Points, in no order, along strands that fork, close into loops and pass close to each other.
(in the rows, 100 means zero)
Points whose rows are less than 69.6 apart are linked; no others are. Some points are linked to none.
tivop: 121, 124, 107, 98, 116, 143, 75, 109, 92, 133, 175, 83, 59, 97, 104, 89, 143, 67, 81, 146, 120, 82
magag: 103, 67, 54, 53, 84, 109, 95, 75, 91, 56, 146, 128, 106, 81, 93, 103, 64, 111, 94, 96, 85, 72
Kana: 84, 81, 109, 48, 93, 125, 104, 65, 101, 114, 72, 104, 110, 105, 106, 128, 62, 140, 85, 104, 107, 76
Tatob: 93, 61, 105, 158, 81, 91, 109, 109, 94, 109, 121, 152, 130, 71, 98, 121, 94, 97, 140, 101, 71, 98
mezu: 99, 68, 120, 99, 101, 63, 139, 52, 89, 88, 74, 132, 134, 105, 117, 105, 117, 91, 126, 107, 68, 86
Bur: 98, 88, 78, 94, 80, 101, 108, 123, 69, 119, 124, 174, 91, 55, 94, 88, 111, 67, 93, 105, 65, 111
sagi: 102, 98, 84, 83, 76, 116, 87, 112, 88, 104, 125, 136, 90, 89, 100, 116, 94, 109, 88, 98, 101, 76
nobav: 104, 109, 91, 68, 120, 99, 91, 87, 72, 107, 108, 127, 63, 112, 109, 67, 139, 63, 57, 114, 88, 82
gazez: 96, 55, 83, 72, 86, 86, 129, 64, 89, 69, 106, 144, 143, 70, 102, 114, 78, 92, 128, 122, 66, 82
das: 94, 64, 97, 86, 83, 95, 116, 68, 99, 71, 121, 118, 118, 96, 104, 118, 79, 127, 116, 83, 93, 72
gul: 100, 90, 103, 66, 113, 118, 88, 61, 115, 97, 85, 81, 108, 125, 107, 113, 73, 146, 87, 85, 118, 80
sug: 103, 86, 99, 88, 121, 107, 90, 60, 128, 67, 87, 49, 117, 132, 104, 101, 70, 150, 104, 65, 122, 95
geri: 107, 123, 102, 157, 71, 122, 78, 160, 117, 127, 95, 83, 106, 88, 89, 126, 78, 122, 119, 97, 122, 131
rom: 113, 124, 93, 127, 123, 83, 79, 111, 108, 79, 110, 60, 70, 131, 90, 58, 115, 79, 90, 92, 116, 114
zaz: 115, 126, 99, 135, 76, 100, 82, 142, 96, 140, 119, 129, 81, 92, 99, 98, 116, 94, 91, 104, 108, 116
doti: 98, 135, 99, 131, 137, 96, 67, 137, 111, 84, 125, 31, 79, 117, 79, 66, 120, 67, 103, 105, 128, 102
zub: 100, 85, 110, 100, 115, 94, 111, 73, 131, 60, 69, 36, 128, 125, 97, 110, 72, 141, 120, 61, 115, 107
Tuz: 83, 145, 113, 123, 134, 98, 70, 151, 119, 99, 112, 19, 87, 99, 83, 85, 120, 66, 112, 104, 136, 99
Gan: 105, 96, 102, 124, 91, 57, 120, 118, 68, 121, 136, 157, 71, 96, 97, 51, 118, 66, 90, 88, 87, 114
kulu: 101, 121, 120, 58, 115, 109, 114, 68, 106, 115, 39, 92, 92, 118, 121, 103, 114, 102, 82, 104, 95, 111
poze: 96, 121, 107, 158, 83, 98, 88, 164, 121, 103, 86, 69, 101, 88, 83, 113, 88, 112, 124, 81, 115, 135
vul: 96, 93, 78, 46, 120, 150, 58, 79, 102, 116, 141, 84, 101, 101, 97, 115, 88, 128, 71, 136, 125, 47
nemib: 97, 87, 89, 129, 74, 101, 98, 135, 78, 130, 131, 169, 91, 61, 92, 99, 108, 83, 104, 99, 77, 109
musad: 86, 124, 114, 140, 103, 82, 89, 164, 122, 81, 85, 51, 95, 98, 81, 100, 97, 101, 128, 70, 122, 121
Mika: 122, 116, 88, 128, 89, 111, 70, 118, 114, 89, 137, 87, 90, 123, 96, 99, 98, 117, 98, 81, 125, 88
fumet: 113, 123, 100, 66, 128, 141, 70, 77, 108, 124, 116, 70, 94, 113, 115, 108, 121, 100, 79, 133, 124, 79
vez: 93, 53, 121, 131, 78, 89, 120, 68, 104, 93, 89, 111, 156, 103, 99, 141, 66, 131, 141, 108, 93, 82
Tep: 87, 83, 125, 73, 85, 136, 103, 81, 102, 130, 54, 100, 115, 108, 108, 139, 55, 140, 89, 111, 115, 102
rep: 87, 103, 123, 97, 101, 111, 116, 106, 123, 93, 38, 45, 121, 108, 95, 127, 68, 127, 119, 84, 114, 125
Kanos: 110, 133, 104, 140, 93, 81, 97, 151, 93, 157, 108, 121, 71, 93, 97, 75, 123, 74, 80, 115, 108, 134
nopa: 93, 63, 95, 86, 84, 103, 97, 70, 107, 77, 129, 99, 117, 107, 92, 118, 52, 154, 108, 74, 105, 60
tute: 104, 85, 98, 109, 84, 79, 112, 106, 78, 90, 137, 147, 84, 97, 101, 76, 115, 80, 106, 82, 81, 96
doz: 92, 106, 126, 86, 93, 128, 112, 94, 109, 131, 36, 93, 110, 106, 117, 132, 81, 119, 93, 115, 105, 126
dolud: 91, 53, 106, 136, 78, 90, 114, 86, 91, 95, 110, 142, 143, 77, 97, 136, 79, 108, 141, 112, 76, 85
Fol: 109, 88, 57, 60, 113, 130, 64, 78, 77, 71, 146, 117, 82, 108, 90, 85, 113, 88, 67, 113, 100, 59
pefa: 94, 72, 91, 160, 71, 109, 96, 136, 88, 125, 142, 169, 108, 49, 91, 121, 93, 91, 123, 95, 73, 109
Vuvet: 99, 89, 67, 42, 87, 108, 116, 83, 76, 90, 100, 149, 96, 70, 106, 99, 101, 78, 80, 111, 71, 95
zab: 96, 121, 114, 92, 112, 99, 107, 100, 122, 91, 50, 55, 103, 112, 106, 103, 97, 108, 107, 84, 108, 126
Kamu: 92, 58, 76, 47, 84, 104, 130, 54, 85, 75, 96, 134, 130, 65, 104, 119, 66, 103, 108, 119, 69, 86
netav: 106, 101, 101, 140, 69, 103, 91, 128, 100, 113, 121, 129, 92, 93, 101, 110, 99, 116, 108, 83, 103, 110
niv: 105, 97, 80, 55, 126, 125, 71, 72, 79, 90, 123, 111, 75, 115, 103, 82, 135, 78, 62, 120, 98, 64
vuzi: 96, 58, 99, 99, 101, 62, 133, 68, 86, 79, 90, 151, 152, 90, 106, 107, 100, 78, 143, 122, 61, 79
ren: 91, 79, 75, 31, 89, 116, 115, 71, 82, 90, 90, 137, 104, 70, 107, 117, 79, 102, 81, 114, 77, 87
vibi: 80, 118, 118, 116, 136, 60, 114, 128, 113, 76, 65, 47, 79, 111, 91, 62, 116, 79, 100, 77, 107, 127
duv: 98, 88, 120, 112, 95, 95, 127, 87, 126, 80, 57, 48, 133, 116, 96, 128, 67, 138, 129, 76, 112, 118
Nasib: 97, 99, 123, 89, 92, 106, 122, 77, 104, 115, 58, 105, 107, 106, 115, 115, 101, 118, 99, 98, 92, 115
sib: 80, 151, 117, 120, 122, 102, 75, 166, 119, 114, 88, 36, 94, 88, 89, 107, 107, 80, 121, 105, 135, 106
liv: 111, 76, 114, 107, 110, 61, 130, 37, 108, 53, 94, 90, 116, 133, 110, 81, 118, 100, 115, 74, 84, 93
Nufor: 98, 66, 124, 154, 83, 88, 119, 80, 112, 98, 65, 87, 156, 106, 96, 141, 73, 126, 138, 102, 95, 109
figud: 110, 105, 93, 116, 113, 60, 118, 116, 54, 130, 134, 145, 48, 114, 96, 40, 122, 53, 64, 106, 101, 110
Soro: 92, 57, 69, 65, 75, 107, 96, 74, 104, 68, 147, 112, 119, 81, 83, 114, 38, 141, 106, 88, 90, 60
motol: 96, 88, 120, 154, 86, 78, 128, 104, 119, 89, 57, 65, 139, 99, 91, 120, 95, 110, 138, 86, 91, 131
falar: 118, 113, 95, 145, 75, 99, 85, 131, 112, 94, 131, 91, 97, 109, 97, 105, 92, 120, 111, 73, 116, 107
ris: 100, 120, 114, 127, 93, 88, 115, 126, 110, 120, 61, 88, 94, 96, 104, 93, 110, 97, 102, 98, 95, 143
leb: 95, 154, 111, 128, 102, 114, 81, 166, 116, 141, 78, 57, 99, 83, 94, 120, 101, 84, 114, 125, 125, 124
bufes: 94, 109, 100, 61, 94, 116, 105, 95, 83, 127, 70, 140, 86, 92, 115, 110, 117, 96, 75, 117, 89, 96
mog: 114, 103, 109, 120, 95, 72, 116, 92, 103, 84, 107, 104, 86, 118, 105, 73, 117, 95, 99, 75, 94, 113
fuded: 102, 72, 76, 70, 103, 93, 106, 62, 69, 48, 137, 135, 81, 99, 100, 72, 107, 71, 92, 83, 72, 81
Vob: 101, 117, 107, 41, 118, 125, 95, 74, 96, 122, 65, 108, 87, 110, 122, 114, 117, 102, 65, 123, 104, 82
Tugu: 95, 78, 99, 95, 80, 87, 117, 84, 87, 80, 122, 135, 104, 92, 107, 102, 104, 102, 112, 83, 80, 91
rizi: 88, 92, 108, 93, 85, 109, 115, 102, 82, 135, 78, 155, 91, 73, 109, 104, 115, 88, 89, 105, 74, 112
voro: 113, 80, 38, 45, 92, 124, 82, 71, 82, 54, 148, 125, 91, 88, 91, 91, 79, 96, 71, 105, 86, 73
sev: 101, 98, 84, 65, 104, 132, 67, 94, 107, 115, 129, 94, 102, 105, 99, 125, 75, 137, 80, 118, 126, 52
zaf: 106, 100, 82, 58, 129, 154, 58, 78, 97, 112, 157, 80, 94, 105, 102, 106, 119, 108, 75, 138, 125, 56
kunub: 115, 116, 87, 102, 100, 129, 61, 107, 113, 108, 136, 79, 99, 119, 97, 119, 84, 132, 91, 103, 132, 71
Sorof: 106, 83, 124, 107, 103, 54, 144, 49, 104, 80, 74, 106, 125, 120, 114, 86, 125, 94, 120, 89, 77, 101
tonag: 104, 138, 108, 149, 83, 124, 77, 162, 113, 147, 81, 90, 99, 83, 95, 126, 94, 103, 106, 119, 115, 132
Kep: 98, 125, 96, 75, 155, 116, 70, 67, 115, 83, 73, 41, 100, 136, 106, 70, 128, 88, 87, 107, 118, 109
zile: 106, 141, 106, 126, 113, 70, 106, 145, 97, 139, 87, 89, 73, 102, 100, 63, 124, 69, 79, 118, 110, 140
zozuv: 71, 124, 121, 132, 132, 70, 91, 150, 121, 69, 82, 37, 82, 108, 85, 78, 109, 88, 118, 66, 124, 111
gok: 102, 88, 71, 65, 84, 97, 122, 100, 70, 101, 113, 163, 93, 65, 101, 85, 109, 63, 93, 107, 63, 109
gop: 115, 145, 107, 106, 114, 93, 92, 124, 106, 132, 98, 82, 75, 110, 104, 78, 129, 70, 80, 126, 111, 114
baso: 118, 137, 102, 86, 117, 120, 81, 98, 106, 124, 104, 79, 86, 115, 111, 101, 128, 89, 81, 127, 117, 94
vev: 110, 108, 93, 101, 116, 78, 101, 99, 64, 111, 130, 129, 50, 122, 99, 45, 129, 56, 64, 104, 95, 95
vun: 93, 108, 120, 108, 121, 56, 135, 94, 116, 71, 56, 59, 95, 113, 98, 69, 117, 91, 106, 74, 90, 135
kat: 93, 96, 122, 136, 102, 59, 136, 103, 116, 76, 61, 61, 118, 103, 92, 94, 108, 103, 128, 75, 91, 134
neka: 104, 133, 102, 105, 121, 99, 84, 115, 122, 88, 85, 54, 93, 120, 97, 86, 109, 97, 97, 89, 116, 115
Bapim: 103, 119, 117, 105, 93, 95, 112, 107, 103, 129, 67, 113, 90, 102, 112, 96, 117, 102, 93, 100, 91, 127

A piece is two or more points that can be reached from each other along the links. Count, over all rows, the pieces, the separate loops (a circle has one, a figure eight two, a Y none), the forks (points with three links) and the tips (points with one).
pieces | 3
loops | 2
forks | 1
tips | 3

How many points has the smallest loop of links through each point below? Write - if it is on no loop.
falar | 13
magag | 13
neka | -

Name the points in between on the shortest way along the links from the first point to the second, in order.
gul / bufes | Kana, Tep, doz, Nasib, kulu, Vob
mezu / vun | vuzi, gazez, Kamu, ren, Vuvet, gok, Bur, nemib, pefa, Tatob, dolud, vez, Nufor, motol, kat
baso / kunub | fumet, zaf, vul, sev
voro / Tugu | magag, Soro, nopa, das
